Each row is a point on a landscape with many valleys, with its height.
From any point a ball takes the steepest step (drop divided by distance) to one of its 2 nearest points. It stops when none of these is lower. Distance is the straight distance between rows; heights are no part of it.
Q840: [107 106  95 123 101  95 101  71  87  97 107  87  86 115 104  95  61 118
 125  78  91 133 100  80 114 111  96 102 104  96 105 100  96 107 146  91
  87]  height 599
Q423: [112  86  99 103 110 108  82 117  91  76 110  88  91  86  83  87 116  63
  95  98 103 116 102  70 112  56  94 114 115 102 118 109 113 104  90 121
 107]  height 511
Q965: [ 88  97 111 114  95  99 109 103  90  76 102  97  92  89 100 101 103 116
  92 108  98  84 100 111 105 120 116 106  97  77 103  76  90  95 109  85
  85]  height 548
Q139: [112 111  79 101  85  99  93 106 119  97 104  86 124  87 103  93 117  89
  70 107  96 108  99 116 134  79 105  86  86 113 108 106 114  82  97  83
  70]  height 729
Q165: [117 103 108  72 102 107  76 108 114 104 123 123 126  96  92 123 117 110
  80  89  97  96  87 115 106  96  95  80  91 107  94 100 114  94  90 110
 123]  height 835
Q137: [ 88 115  76  95  77  80 107 104 102  96 104 110  88 104  96  81 106 113
 128 114  86  89  96 103 113 121  90 105  90 134  93  98  99 107 100 100
 109]  height 451
Q380: [ 97  80 106 125 128 115 133 129  91 112  96  97 108 113 108 108  96  90
  98 111 121 114 110  79  92  91 108 105 103 103 102  96  96 108  87 111
  84]  height 247
Q290: [ 71 102 102 104  83  91 100  92  79 100 107  90  78  67 105 124 112  97
 107 120 123 111 109  99  84 107 116 107  88  96 100  87  91  84 134  93
  96]  height 550
Q54: [ 98 101 105  86 103  89  88 101 108 119  92 111 109  96  94 138 123  98
  98 108  87 107  97 102  80  91 107  96 115 118  89  96  99  81 102 123
 119]  height 828
Q803: [127  98  81 128  99 108 115 100 106 124  94  89  99 121 115  97  92 106
 105  80  97 109 120  83  96  91  98 106  94 111 125 113 109  98 113 101
  99]  height 159
Q106: [ 92  97  80 103  79 101 105  80 112  66  73  88  84 104  74  88 101  95
 125 128  96 107 107  73  90 104 110 111 114 112 104  97 103  95  75 111
 114]  height 364
Q825: [121  97 104 103 105 100 133 110 128 115  73 106 101 128  97  99 111  95
  94 113 120  80 116  94  89  80  79  98  87 112 110  98 103 112  77  95
 123]  height 344
Q428: [114 102 106  96  89  84  89 101  85 117 117 114  87  96 103  96  99 111
 109  76 101  82 107  87 124 131  92 104 101  89  91  92  96 109 146  84
 112]  height 803
Q564: [ 90  99  91  89  83  91  97 114 103 126 114 103 110 116  96 113  95  97
 108  81 105 113  81 109  94  97 123 116 111  87  85 129  99 104 100 127
  85]  height 769
Q231: [ 91  94 111  95 139  98  88 117  70 105 114 101  99  98 119 127  86  90
  95  83 106 112  95  95  71  91 114  89 110  81  93  92  85  93 104 114
  97]  height 607
Q831: [102  96  81  85  93 102 113 109 100 119 121 128  89 115  96  75  98  94
 111  83 109  89  94  98 100 116  89 112 108  98  75 105 101 117  96 110
 115]  height 640
Q686: [ 72 111 100 101 106  84  97  94  90 104 101  72 112  96 123 133 101 104
 108 100 113 127  90 105  83  82 117  99  87  96 100 109  96  89 129  98
  75]  height 676
Q792: [ 91 100 132  85  93  87  94 108 121  89  99 113 109 103  94  77  90 110
 104 105  89  73  79 119 104 135  96 103 103  94  81  95  98 113  70 102
 110]  height 402
Q699: [ 98 112 118  86 103 131  99 106  92  94 101 109 120  82 101 109 106  94
 100  94 126  99  73  72 104 114  95 100  98  98  89 100 107 107  80 105
 109]  height 589
Q462: [ 85 104 108 105 101  87  85 135  86 121 118 105  96  92 110 119 127  94
  92 111 103  93 108 111  89 115 118  94 104 109  85 100  95  88 113  92
  89]  height 587
Q329: [ 78 116 102  76 110  82  95 108 106 107  93 103 123  94  87 134 114 102
  80 131  84 114  94 132  96  78 112  97 105 115  89 101  92  81  98 103
  98]  height 814
Q842: [108  89  82 116  70  90 110 110 104 121  89  80  94  99 102 118 101  88
  99  91 101 123 128  77 105  87 120 103  96 110 112 108 109  91 120 109
  97]  height 264
Q464: [ 90  97  68  79  94  83  98  68  99  91 115 115 110  86 104 115 115 115
 106 110  86 102  90 120 110  88  85  98  83 113  98  79  94  75 122 102
 120]  height 358
Q623: [108 104  86  94 105  93  85 101 115  93  84 104  94 102  86  90  98  93
  94 105  78  95 109 104  92  92 103 101 121 116  95 119 107  88  67  93
 113]  height 477
Q388: [ 89 109 111 110 106 113  95 114 101  84 125  85 107  93 105  77 112  93
  83  90 113  98  84 102 125 107  94  93  96  99  98 107 111 101  95  83
  65]  height 786
Q760: [115 112 113  93  97 102  95 105 116  98  72  82 104 108 104  91 123  91
 109  93 109  94  91  67 103 105  91  98 104 126 102 106 120  91  75  92
 120]  height 648
Q194: [139 103 109  87  90 116  85 116  97  93 128 112 113  99  91  90 100 104
  84  72 112  85  98  99 119 103  83  83  69  99 114 101 117 109 100  94
 105]  height 368
Q615: [116  95  60 115 131 105 109  89  98 117 104 107  97 120 119  89  90  94
  91  75  86  92 110 113  91  69  76  94  87  99 108 111  87  98  97  90
  98]  height 787
Q611: [ 97 101 103 111  97  94 120 104 129 115 100  82 106 127 106  96  99 100
 111 104 114 128 108  92 100  77  96 108 106 111  86 120 110 113 106 119
  92]  height 271
Q18: [101  86 101  86  94  79  87 110 107  96  87  75  83 100  85 109 133  66
 110 117 116 106 123  88 106  67 109 106 105 113  83 105 120  93  98 112
  96]  height 324
Q921: [ 98 101  60 104 103 101  97  74  93 102 106 122  89 100 113  83 104 112
 111  99  59  91 104 110  91 100  80  83  91 112 105  87  90  88  96  92
 109]  height 359
Q268: [ 85  82 101  97 112  92 110 124  80 112 123 114  93 102 109 113 120 106
  89 109 120  96 114 111  95 109  97 102  85 106  91  88  90  93 121  91
  98]  height 611
Q40: [ 88 129 118  99  94  99  89  93  80 102 128  93  94  89 109  83 106 100
  88  78 119  90  83 104 118 112  91  96  87  85  95 110 101 105 134  69
  73]  height 822
Q166: [ 80 111  78  89 100 104 115  89 109  95  93 119 104 105 102  90  88 111
  90 126  65  97  89 119  93 118 101  87 108 107  99  93  91 100  67 104
  99]  height 631
Q919: [ 89 106 135  87  83  91  92  77 100 109  94  98  94 105  90 104  93 115
 115  96 108 105  86 106 109 120  89 120 112  81  92 114  95 125 145  84
  87]  height 596
Q890: [ 90 115  92 125  91  96 107  92  78 121 118  87  87 116 108 107  74 121
 124  84  88 119  96  86 113 118 109 105  88 105 101 101  89  99 134  88
  69]  height 677
Q920: [105 107 124 102  96 110  93  88 107  88  88  86 115  86 104 100 110  85
 105 102 118  94  91  66 105 104 109 101 110 102  90 103 113  98  84 104
 106]  height 617
Q659: [110  89 116  92 106 105  97 103 119 102  89 108 100 120  91  87  91  81
 100  85 103  87  93  97  87  93  94 105 116  90  84 119 107 124  64 120
 110]  height 569
Q830: [114 107  62 112 119 102  77  89  83 102 101 110  72  91  99  66 100  81
 111  93  88  90 115  88  90 100  75  91 114 119 105 105 110  84  81  73
 105]  height 841
Q368: [ 95 120  72 106 102 118 109  74 106 105  76 102 114  97 118  90  83 101
 111 119  71  99  84  99  85 113  91  90 105 120 112 103  98  99  62  86
 107]  height 576
Q416: [ 83 114  83  85  93  72 116 100 106  84  84 108  95 101  63  98 109  88
  92 145  87 108 118 117 105  91  97  96 104 133  90 100  97  94  84  97
 109]  height 432
Q859: [116 100 103  95  96  96 105  91 110 108 104 112 104 105 102  85 100 121
 110  88  86  74 104  94 115 129  81 102  81 109 104  88 108 103 126  79
 127]  height 830
Q707: [ 67 103 111 106  87  94 107 111 101  93 104  95  88 108  93  90 103 116
 117 115 105 104  88 116  95 130 110 115 107  96  87 116  93 116 103  98
  70]  height 399
Q32: [120  92 126 126  70 101 101  99 125  98  84  68  81 102  95  62  80 100
 111  90 100 116 119  77 103 109 102 100 116 105  99 117 111 102 104 106
  91]  height 292
Q205: [ 97 102 102 111  63 109  93  69 106  95  92  72  88  87  84  98  79 106
 134 100 107 126 105  70 108 108 114 114 114  92  99 100 116 104 130 114
  95]  height 380
Q70: [119  94 123 107 105 105 131 115 121 106  81 104 123 119 101 117 104 111
  77 111 110  83 102 105 102 101  99  99  81 108 103  89 100 110  84  97
 102]  height 375
Q327: [101  94 114  92  93  84  85 104 111  83 105 118 109  94  95 102  97 123
  84 111  61  76  99 137 102 118 111  91 102  91 111  75  95  80  83 103
 113]  height 855
Q828: [108  90  95 107  70  93 106 102 111 120 100  79  91  84 102 103 102  91
 101  94 123 122 114  92 113  83 113 105  96  99  99 110 105 109 139 111
  79]  height 342
Q952: [105  79  88 104 125 101  94 107  98  82 103  81  90 100 106  94  95  72
 110  82 107 117 108  72  90  58  91 108 117  95 110 108 112  97 103 118
 112]  height 492
Q186: [ 96 122 130 100  74  97  85  95  92 116 109  99  97 106  87  86  81  99
 122  77 115 112  79  94  99 131 102 124 125  80  80 118  96 115 115 102
  82]  height 675
Q570: [ 94  98 104 119 122  83 112  82 101  68  74  93  96 109 105  93  90 105
 124 109  80  98 116 100  80  93  99  95  96  95 108  83 103 106  94  93
  93]  height 798
Q259: [116  97  64  92  90  97  88  78  96  94 125 124 105  94 104  93 107 108
  89  84  79  89  93 105 116  98  93  97  99 101  92  99  99  79 108 101
 114]  height 261
Q887: [ 98  92 134 114  90 107  88 106 102  78  80  85 115  83 107 100 100 103
  84 114 103  90  83  92 107 140 126 102 104 102 102  93  83  91  63 103
  97]  height 240
Q154: [ 92 105  81 117  85 107 112  95  78 122 110 114  92 105 110 118  88 143
 113 101  84 104  95  97 109 136 110 104  83  97 103  91  72  92 140  95
  93]  height 739
Q881: [100  98 150  99  68 107  85  95 111 109  87  85  83  71  81  92  99  90
  95 109 127  89 103  98 122 110 122 108  94  90  94 106  93 114 123  93
  81]  height 610
Q695: [117 104  62  93 130 138  84  84  79  90 106 117 116  88 102 109  89  91
  74  82  82 112  89 102 104  71  95  88 110  99 115 106 105  86  86 100
 108]  height 813
Q478: [ 73 114  85  98  97  88  96  76  82  97 111 104 101  86 112 116 100 111
 131 101  93 113  88  76  78 114 110  94  99 112  95  84  98  86 111 104
 108]  height 439
Q784: [ 65 103  99  97  68  77 101 110 112  79  99 104  96  99  82 102 104 115
 103 130  90  92  95 141 104 110 110 107  98  94  92  98  90 103  98 108
  92]  height 280
Q915: [115  88 118  94  95 111  98  93 100 100 102  99 111 101  97 113  90 100
  99  81 122 103  92  90 119  91 102 122 109  75  91 108  99 115 123 114
 106]  height 456
Q55: [ 96 104  83 111  96 101 105  95  92 110 106  99 100 105 110 120  83 106
 124  84  95 122  99  73  79 113 122  97 101 101 102  96 107  92 108 110
 114]  height 360
Q189: [ 91 105  68  76  94  94  96 111 113 122 121 113 115 107  98 105 103  92
  84  95  95 109  78 114 112  83 103 106 118 107  83 131 105 103  90 111
  95]  height 801
Q697: [ 98 104  90 110  51  95 102  75 121  75  77  73  96  85  82 104  91 104
 119 106  92 109 108  85 110 100 120 111  99 102 107  95 110  97  98 115
  98]  height 258
Q487: [129 107 104  98 124 129  97 102 109  83  73 111 112  96  90 110 106  85
  90 115 116  86 104 100  90  78  84  85 101 115 116  99 105  95  59  90
 124]  height 455
Q834: [112  98  94 107  91  94  78 109  85  95 117 105  80  90  97  76  87  88
 108  73  90  92 102  78  93 123 112  99 123  90 100 102 105  89  88  97
 112]  height 457
Q710: [105  85  94 110 110  98 127 112 104 114  93 116  95 127 110  99  89 114
 101  86  85  93 112 110  92 113  99 101  98  96  96 103  89 120  96 106
  94]  height 527
Q907: [108  98  86  76 105  90  89 107 111 103 116 106 113 101 100 119 113  94
  82  87 113 101  88 115 116  70  92 100  92  98  95 113 110 103 114 111
 112]  height 823
Q378: [ 93  99 111 110 103 110 112 110  78  98 104 102 110  81 113 141 126 116
  79 123 113 100 103 114 100 106 117  87  83  89 119  65  93  78 117 100
  95]  height 389
Q215: [ 71 110  64  92 106  88  92 100  80 111 124 106  98 110 100 104 100 115
 100 104  79 112  75 126 106  99 114  98 103 109  89 116  86  81 100  99
  70]  height 740
Q514: [ 85 112  91 110  69  98 117  98 101  96  91 119 100  99 103  81  94 128
 119 117  83  85 102  97 108 142  92 107  92 128 100  84  91 104  84  91
 118]  height 520
Q607: [ 86  94 118  92 123 119  85 130  74  98 115 111 104  97 100 114  97  86
  93  87 114  99  75  92  92  92 119 107 113  72  96 106  90 106  94 129
 100]  height 594
Q274: [ 85 106 136 116  81 112 105  89 105 125  83  90  78  71  99  93 100 103
  89 110 114 116 104 102 100  98 128 101  96  93 110 112  93 113 141  82
  59]  height 647
Q767: [111  75 108  86 113 111 102  83 121 101  78 114  96 109  96 104  99  98
 101  99 100  74 104 105  76  90  81  98 103  80  96  93 106 116  79 121
 139]  height 546
Q818: [ 77  98 100 100 110  80  87 106  73 113 131  83  91 103 114 128  88 103
 108  93 107 127  90 105  77  95 128  96 104  93  98 109  86  82 118 103
  78]  height 635
Q714: [ 97 111 136 101  83 107  72 114  97 104 119 101  99  82 104 115 106 108
  79  89  95  88  83 111  92 134 133  92 110  84  93  97  85  85  97 106
  93]  height 536
Q781: [106 125  98 112 116 100  95 104 106 112  84 107 111  93 122  87  99 108
  93 100  72  88  97 107  85 123  97  83 100 130 115 106  91  77  61  75
 107]  height 632
Q203: [112  84  97  90 108 132 117 117 108  85 112 113 110 105  79  92  96  95
  74 107 128  95  82  98 121  83  83 112  95  88 113 104 100 127  85 117
 108]  height 420
Q513: [100 116  92  75 124 115  80  72 115 119  77 104  83  99  99  87 104  93
 105 118  79  72 118 121  73  92  62  76 101 104 102  85 105  98  83  97
 131]  height 518
Q403: [ 92 100 108 107  82  76 106  98 122  98  97  71  96 107 101  94 115  98
 116 107 109 118 118  99 109  84  94 105  95 109  89 109 110 112 125 107
  77]  height 362
Q2: [117  96  62 101 129 126  89  88  94 110 104 120 101 106 113 102  86  85
  86  82  80  90 104 120  90  75  89  85  99  88 119 106  93  96  82 101
 108]  height 802
Q526: [131  91 142  95  93 123  89  90 103  98  91  99 107  97  91 118  75 103
  93  74 110 107  99  81 132 102  97 104 108  62 103  97 104 122 137 104
 100]  height 484
Q518: [125  83  95 105 109 136 113 113 102  80  92 109 115  99  91 111 102  90
  80 106 116  94 105  93 110  69  86  98  85  96 126 102 102 110  80 108
 112]  height 437
Q727: [101 101 107  85  83  86  79  92 112 116 109 108 116  94 110 126 110 118
 102  86  76  96 101 101  89 108 114  97 109 102  95  87 103  81 115 119
 123]  height 840
Q913: [ 96 113 104 121 113  94 111  86 101  87  88  92 105 116 118  79  76 110
 124  88  75 101 102  86  76 112  98 100  96 100 109  93 100 101  85  82
  85]  height 804
Q766: [109  92  70 113 105 119 108  91  95 134 101 105  95 120 107  95  73  99
 124  66  97 112  99  76  74  89 102 103 103  96 113 113 108  98  96 110
 118]  height 266
Q13: [121 115  95  88 128 109 106  96 106 104  85 117 121  96  99 108 116 101
  81 125  98  89 110 112  95  86  78  80  87 119 119  77 107  91  79  81
 136]  height 471
Q176: [ 71 108  40  84 105 109 114  77  86 105 114 119  90 108  92  98  87 107
  87 122  69 109  82 123 105  99  99  88 100 108  93 104  76  95  81 107
  92]  height 679
Q488: [102  94  99  81 115 123  95  80  84  99 106 120 113  92 116  93 103  92
 108  81 103  88  85  86  88 110  81  88 109  94  90  86 112 111  92 104
 123]  height 553
Q551: [112  83  94  98 119 109 117 101 102 113 106 129  97 114 106  90  98 109
  79  92  96  69 109 121  91 104  80  88  84  94  99  84  92 113  92  93
 119]  height 561
Q743: [107 124 115 116 101 104 103  83 110 101  83  88 108 104 113  66  81 104
 129  80  94 102  86  67  81 127  99 103 109 103  99 102 110 105  78  90
 103]  height 752
Q352: [ 95  96 105 113  89 106 126 126  99 121  87 110 102 127 100 108  86 137
  96 101  90  94 107 116 113 139 111 108  94  99 100  95  82 111 107  98
  85]  height 475
Q409: [ 93  95 130  94 118 113  84 135  91  94 109 104 105 102  90 111 110  85
  83 102 105  99  88 113  99  90 118 101 116  94  82 115  94  99  75 112
  75]  height 582
Q377: [ 96  96 125  72 104  96  72  96 109  83 112 112 121  91  88 116 111 114
  83 106  84  88  80 135  97  97 105  84  90  81  91  85 103  89  99 112
 103]  height 844
Q849: [ 91  87 106  85 122 113  84  89  93  63 105  99 102  91  87  80  87  73
 103  98 109 104  78  89 101  75  96 108 121  83  89 107 111 111  75 120
  93]  height 557
Q396: [ 85  81  94 114 117  73 112  90  91  61  95  86  83 113  97 102  85 102
 107 105  89 113 117 119  82  83 106 103 108  89 101  88  93 103  97 112
  75]  height 775
Q120: [ 80  88  97 118 116 121 126 127  64 115 108  95  95 104 112 126  89 102
 100 103 128 125  97  84 101  92 124 112  99  91 118  96  87  91 120 112
  85]  height 297
Q542: [ 94 100  84 103 113  88 116  87  93  93 110  86 105 102 122 111  97 106
 106  88 108 115  88  98 104  85  93 109  92  94  97  99  96 100 126  99
  83]  height 720
Q181: [124  68 116  95  98  89  74 118 105  88 104  87  90 102  86 114 116  76
  82  76 109  94 129  98 105  63 100  96  94  84 102 102 111 109 113 112
 108]  height 352
Q174: [113  79 131  98 113  91  88 117  96 103 106  88 100  95 102 134 104  83
  84  78 119 106 115 108 105  65 104  95  84  73 100 102  92 116 134 113
  93]  height 367
Q502: [ 95 113  97  95 116  95  91  89  89  84  88 100 104  68  89 108 121  97
  93 126  77 104 122 100  98 102 105  90 111 129 101  79 110  68  91  83
 109]  height 453
Q785: [ 99 113 126  96  88 109  99 109 100 126 106 104 121 113  96  87  84  91
 116  68 117 114  77  89 100 116 113 120 123  84  84 120 108 112  94 120
  83]  height 727
Q573: [ 97  92 129  81 104 101  92  88 101  97 100  87 111  87  91 124 112 102
  94 105 140  90  94 105 109  87  92 112  80  85  93  95 103 117 130  96
 111]  height 419
Q966: [ 95 121 121  93  94  82 109  91 120  98  72  86 105 112 110  84 104 102
 143  87  96  92  91  71  92 110  90 102 106 111  94  98 119 109 100 104
 114]  height 693
Q613: [102 109  91  82 123 107  79  84 111 112 103 120  98 103  98  69  93  87
  86 107  75  66 102 136  82 107  68  84  99 100  93  97  95 108  69  85
 121]  height 547
Q992: [134  96 111  96  87  95 104  98 116  93  95 100 111  92  93  82  96 123
  87 101 102  74 107  97 116 123  93  98  72 100 116  70 112 106 103  73
 129]  height 850
Q863: [ 85  73 102  87 125  95 104 124  84  86 111 105  81  91  88  99 112  66
 105 129 124  99 112  89 110  79  97 114 109 104  89 101  87 108  87 106
 104]  height 395
Q132: [117 114 104 119  96  92  93 117 103 109  95  89 116 105 119  91 107 100
  78  85  83  97 101 103 112 117 102  80  89 126 111 111 101  85  74  76
  92]  height 668
Q869: [101  96  88 108 122 110  91 121  70 111 124 114  83 101 107  79  95  83
 107  83  96 103  98  77  87 103  96  98 119  95 102 104 105 106  86  99
 103]  height 454
Q312: [ 92  86  94  92 117  82 125 109  80 103 109 103  86 111 102 109 104 116
 104 108 125  96 117 117 113 103  74 113  88 101  94  87  86 109 134  89
 100]  height 633
Q71: [103 104  89 108  85 127 101 116 106  99 120  86 110  91 107  88 117  88
  71 103 118 111  89 110 136  86 101  99  90 100 111 116 110 103 107  94
  65]  height 760
Q885: [100  93  99 128 109 116 129 109 115 117  94  89 101 133 102  87  87  94
 114 110 116 130 118  69  80  85  96 103 112 113 104 115 110 111  84 107
  91]  height 178
Q888: [ 97 100 119  99  92  95  78 135  95 105 116  96 105  94  98 113 118 102
  71  97 102  93  93 121 105 115 129  84  98  98  88 110  93  88  91  98
  79]  height 562
Q459: [106 106  53 130 120 108 107  96  94 118 105  98  81 115 111  73  86  86
 114 100  87 104 115  98  88  84  78 100  96 116 106 117  95  96  82  83
  85]  height 812
Q296: [130  83  72  98 102 113  95 109  89  87 131 122  96 100 100  92 100 106
  76  70  95  83 101 114 125  90  93  98  83  81 111  97 102  98 110 100
 109]  height 329
Q350: [ 60 114  87 102  78  81  85  91  84  98 113  99  99  79 107 125 121 114
 121 123  99 114  99  96  84 110 105 102  97 122 100  84  95  82 127 106
 110]  height 501
Q878: [111 111 104 106 106  85  92 113 108  97 104  87 123 102 113 111 122  94
  79  92  95  98 102 111 109  86 102  81  75 112 101 100 110  86 100  78
  75]  height 699
Q790: [123  93 119 120  90  90  99 107 137  90  64  70 104 115  91  85 105  93
  90 101 101  97 120 104  99  82 101  99 101 107 107 117 104  97  76 106
  96]  height 277
Q612: [ 81 104 119 117  78  89 102  82  88 104  90  83  71  55  96 103 110  87
 105 118 125 115 119  93 100  95 116 103  90  92 100  93  96 104 144  82
  72]  height 595
Q846: [ 74 103  85  88  75  73  95 103 105  75  98 103  93  84  83  95 121 100
 116 135  89  95 102 110 109 114 102 111 106 119  87  96  93  94  88  96
 100]  height 365
Q597: [126  90 121 108 102  83 120 111 120  95  76  85  91 116  86  84 119  82
  88 116 119  84 133  98 104  84  91 103  88 110 101  92 112 107  80  98
 109]  height 316
Q271: [107 103  97  82 111 125  85 102  92  75 123 100 109  86  89  83 104  66
 107  80 111 112  73  68 112  75  87 111 119  90 104 112 115 112  91 116
 107]  height 532
Q627: [110 107 119 115  79  91  91 107 102  96 111  79  81  93 101  66  91  82
 114  81 101 103 106  67 108 118 110 102 122  94  93 113 115  97  96  94
  89]  height 388
Q263: [ 92  87  77  87 111 105 105  77  86 121 101 114  82 111 116  83  86  93
 116  86  88  87 104 100  79 114  78  96 102  96  89  95  99 125  94 116
 121]  height 597
Q959: [109 118  99 102  71 110  96  74  89 109 108  94  85  96  92 105  70 104
 123  85 104 135  89  68 121 119  99 120 114  81 103 110 104 108 141  92
 102]  height 497
Q813: [124  86  91 106 132  89 117  99 108 100  92  98 108 122 109 111 106 100
  78  83  99 101 120 111  94  57  84  95  85  99 105 105 107  99 109 104
 101]  height 770
Q894: [102  87 133 108  89  96 106  96 104  83  78  86  99  81  91 101 102  96
  95 112 119  83 122  99 111 111 116 109  89  88  98  81  93 103 109  95
  93]  height 580
Q387: [101 108 114  89  99 101 113  93 126 105  78 108 111 109  99  62  99 104
 103  98  92  72  85 108  93 117  74  95  92 104  96  97 108 128  73  91
 126]  height 467
Q340: [ 99  97  67  83 111  89 104  74  96  91  84 109  95  87  96 113 113  93
 105 117  84 115 110 100  91  81  92  89 107 115 103  91 106  79 101  98
 126]  height 429
Q148: [108  99 109  97  80  71  81 116 118 112 112 110 112 100 108 109 108 119
  96  86  67  78 102 124  99 116 115  92  94 101  95  97  99  89 102 110
 111]  height 854
Q212: [ 98  77  90  94 127 107  99 129  77  94 124 117  93  95 103  91 104  77
  99  97 119  97  95  84 108  94  82 105 105  95 100  98  98 118  99 101
 110]  height 421
Q588: [ 67 105 121 124 103  96 122 105  95  70  88  87  92 105 101  90  92 115
 110 126  95  96  98 118  97 121 111 105  95  92  95  93  92 106  93  92
  61]  height 489
Q365: [114 104 118  92 109 118  97  83 109 102  82 112 122  96 109  95 101 111
 103  93  92  77  92  98  81 120  82  87  97 100 102  80 106 106  74 102
 131]  height 515
Q925: [ 66 123 131  98  75  84  97  98 101 109 102  94 104 100  99  98 106 117
 118 104  98  92  74 121  91 122 102 119  90  96  96 116  96 119 136  89
  78]  height 510
Q499: [123  97 111  84 102 120  91 125 105  94 117 114 110 106  85  81 106  96
  85  91 119  85  85 106 112  98  83  90  84 108 102 109 112 121  69  93
 110]  height 394
Q602: [136  84 122  88  99  97  82 123 115  87 101  93  91 103  73 100 122  82
  83 107 125  87 128  96 108  76  96  86  74 105 107  95 117 103  83 100
 117]  height 337
Q265: [ 99  97 104  94  90  96 134 116 125 119  96 118 115 121  91 107  98 122
  88 124 108  82 101 117 117 117  98 106  83  99 101  83  87 113  99  96
 107]  height 414
Q58: [100 125  56 119 110  93 103  74 100  88  84 113  89  98 103  85  93 113
 116 117  57  85 125 118  87  92  83  90  88 119 126  90  90  82  85  82
 108]  height 426
Q883: [ 99  88  86 106 110  70 111 102 109  81  97  89  98 118 101 105  97  94
  88  98  92 115 118 115  88  64  94  99 107  95 103 113 100 100  97 105
  92]  height 756
Q411: [ 98 120  81  80 115  93 105  76 122 115  79 121 105 108  86  92 101  93
  85 135  78  76 117 119  88  75  67  79  95 121 117  87  98  96  89  91
 139]  height 493
Q968: [ 66 107  90  85 100  93  97 110  97 106 107  91 108 100  94 119 121 106
  85 122 111 112  77 133  97  84 115 109 105  99  92 122  88  90 101 103
  76]  height 790
Q845: [104  90  74  87 126  96  88  88  89  90  87  93  86  92 103 101 102  82
 113 100 101 119 106  79  81  71  94  95 112 103 106  98 115  81  96 100
 126]  height 465
Q336: [113 112  81 109 103 122 108  94 106  95  86 101 121 101 102 101  87  94
  97 101  91 109  81  90  93  93 112  95 112 114 107 108 108  87  68  96
 103]  height 522
Q43: [ 99  85 137  97 130 103 114  99  96  99  87  87 109 107 108 128 100 105
  93 102 132 108 101 100  99  74  93 104  88  81  95  86  94 110 124 107
  87]  height 390
Q899: [ 91 100 113  85 105 107  99  76  85 108 103  96  93 124 103  98  82 123
 113  98 114 129  78 114 108 111  80 126 108  82 103 123  80 121 140  86
  76]  height 670
Q439: [104 102  91 106 105 107 100 112  83  96 104 108 112  76 100 129 123  92
  76 128 100 107 119 109 107 104 115  82  99 110 113  76 101  67  97  90
  98]  height 418
Q249: [106 105  66 107  91 100 102  97 114  98  79  99  74 113  79  82  93  87
 117 118  99  96 111  94  77  98  96 104 119 119 108 115 102  96  61  99
 108]  height 433
Q204: [ 88  82 100  81  94  85  84 110  93  93 109  93  80  88  88 105 122  73
 113 117 123  99 107  86 108  91 102 117 115 102  79 105 108 101 106 101
 101]  height 363
Q430: [ 90 108 122 101  81 100  97 104 108  78  93  96 113  84 103  80  89 114
  97 102  94  90  71 111 112 141 113 103 106  89  98  99  93  96  68  99
  93]  height 323
Q379: [103 117 103 110  75 103  98  97  78 120 117 109  95  82 119 119  88 124
 104  86  96  89 102  93 115 143 113 102  99  92 101  86  86  87 148  90
 108]  height 773
Q294: [112  83 126 130  83  92 105  87 122  83  65  66  90 105  99  79  86 101
 107  98  89 106 132  93  98  98 113 102 105  93 108 100 108 101 105 109
  86]  height 197
Q438: [ 90  91 105 110 103 119 130 109  67 114  92  94 101 100 110 132  95 118
  84 110 119 109 113 110 104 111 127 102  89  83 116  87  83  92 128 100
  79]  height 346
Q57: [ 90  87  96  89 119 111 133  81  95 104  98  98  99 121 111 105  77 117
 113  98 118 128  87  97 113  98  81 113 104  88  95 104  89 123 120 105
  87]  height 732
Q168: [100 102  98 110  87 111  85 111  75  97 123 111  90  83 112 107  86 107
  91  86  85  98  94  93  93 124 135  98 120  75 103  96  87  77  97 113
  99]  height 503

Where does a ball stop that starts at each point below?
Q526: Q294
Q710: Q294
Q920: Q887
Q502: Q885
Q727: Q697
Q327: Q707
Q388: Q697
Q263: Q887
Q274: Q803
Q859: Q697
Q513: Q259

Call two points neighbours if one is among the 2 nearest of the other. Go from one point of each pair to the other, from neighbour to neighbour, staying as low as possible. Name the highest point that can't be avoided.
Q294, Q803: Q834
Q259, Q803: Q502
Q803, Q18: Q403
Q883, Q887: Q913
